Each row is a point on a tangle of strands that fork, close into loops and nearly touch. The rows are in no order.
Points whose rows are less than 23.6 apart are linked; no others are. Some points are linked to none.
domid: [ -3 -40 -13   4  -2  37  14  -4]
Fizu: [23  9 20  5 18 -9  7 23]
gemo: [-40 -16  14   4  24  -4  -4  -8]
Posab: [-18 -19  -5   5  -3 -19  19   0]
guluv: [ -7 -30  -9 -12  -6  25  10 -32]
begut: [20  6  8 12 18 -7  5 25]
lobu: [  7  14  -1  20  -7 -24   1 -16]
rudef: [-2 -9 -6 19 -6 -9 15 -2]
duf: [  2  11  -3  34  -2 -29   7  11]
nel: [  9  26  -7  -8  -4 -10 -19   0]
nisis: [  7  33  14 -22  -8 -13 -12  20]
mibad: [-27 -10  27  31  26  -6   4  -7]
buta: [ 17   5  15 -24  10  25  -8   3]
bozun: [-40 -18  10  -1  28 -14  -8 -10]
sar: [-41 -17   2   4   6  -1   0   6]
taloz: [-31 -26  -6   3  -1   2   8   8]
Tevul: [ 10  17  32 -19  -3  24  -4  12]
Pim: [-15   7  18  37  25   7 -17   5]
Vib: [26 -8  9 -4 19 16  6 12]
Dum: [-37 -17   0   0  33 -23 -11 -11]
noga: [ -5 -17 -15 -10 -10  28  -3 -28]
Zasu: [20  2 -2  4 10  6 -2 -5]
zegeg: [ 16  16  39 -13   0  24   4   9]
Kefin: [-23  -1   0  26   5   2  -7  16]
buzi: [ 22  24  12   3  12 -19  -7   2]
sogu: [ 17   9  -1 -34 -17   6   3  26]
taku: [ 15   7 -10 -32 -11   7  -4  22]
burem: [ -1   9 -14  -2 -13   5 -12 -18]
gita: [-12  -9  -7  23   0   4   3  18]
torid: [-34 -17  24  15  27  -4   3 -12]
dus: [ 11  -1 -28 -27 -11  17 -14  11]
sed: [23  8 30 -4 15  4 11 20]
kefel: [ 14  10   6 -23   7  17 -14   3]
sosum: [  0   4 -35  -9 -31  -7  -3  -1]
Gar: [ 14  22  23 -17   6   2  -8   6]
lak: [-17  10 -12  -6 -24 -15  -6 -21]
Mudos: [-21  -1  24  38  23   3  -3  -5]
tigu: [22 10 39 -7  6 18 11 13]
Nisul: [-13 -24  -7  -9  -1 -19  19 -23]
nin: [-16   6  -6  -5 -18 -19   2 -30]
tetir: [  8  20   9 -29 -17   3  -1  27]
futu: [ 12  -4  -6  14   0   4   2 -12]
kiruz: [ 15  -2 -37 -16 -27  -1   0   3]
zulub: [ 15  -4 -35 -22 -22   6  -3   8]
dazed: [  9  -7 -14  -8   1  26 -12 -16]
menot: [ 10  30   1 -19  -4 -14 -17  14]
bedif: [ 11  14  -2  29   7 -26   3  22]
gol: [ 23  17   6  16  13 -22   1   6]
nefib: [  9   4 -16 -28  -6  17 -15  11]
meden: [  5  11  -3  29  -4 -29   7  -2]
fom: [  9  20  24 -25  -5  16  -7  14]
nakem: [  2 -21 -11  14   1  17  12   4]
sofup: [ 22  22  22  -5  12 -10  -4   5]
fonos: [  8  28  16 -24 -15  -3  -5  26]
bazop: [ -9 -20  -4  -3  -8  -1  15 -27]
Bot: [  0  12  -3  14 -11 -19   1 -21]
gupir: [ -2  -2  -9   0 -12   9  -3 -25]
Nizer: [ -9   2  -1   9 -12 -26  10 -24]
Geda: [24 -4 -1  6 15  9  3 11]
fet: [ 18   8   2  21  12 -19   4  22]
ruten: [ -2  -6 -20 -13 -13  25 -14 -17]
fuf: [-16 -27 -10  10  -3  12  13   5]
lages: [ -4  12 -28  -7 -26  -9 -11  -3]
Vobo: [ -3  13 -19  -5 -17  -1 -15 -10]
Nar: [-11 -42  -9 -21   0  15  17 -28]
poki: [ 13   3  -7 -13   6  18 -15  -7]
lamun: [-14 -13  -5  16  -8 -15  18   1]
bidaf: [-24   8  10  32  12   1 -15  11]
Suvef: [  7  -6  -6  18  -4  -3   9 -10]
soge: [-16 -26  -7  -6   1 -21  21  -8]
sofon: [  4 -15 -11  18   4  10   6  12]
Mulo: [ -4 -12  -7   2 -11   4   8 -27]

A fork is a point with three links, a tip a point with one. Leave the first point through the second and follow the links. Name the first fork or tip that comes.
taku / sogu => nel
gita / sofon => sar
bidaf / Pim => Dum
Nar / guluv => buta
Tevul / fom => fet
meden / lobu => lak
buta / kefel => Nar
Suvef / futu => Vib

Name the points in between on the shortest way along the links from the first point to the second, in order.
Posab / Mulo => soge > Nisul > bazop
Tevul / gol => fom > Gar > sofup > buzi
Gar / meden => sofup > buzi > gol > fet > bedif > duf
fonos / zulub => tetir > sogu > taku > nefib > dus
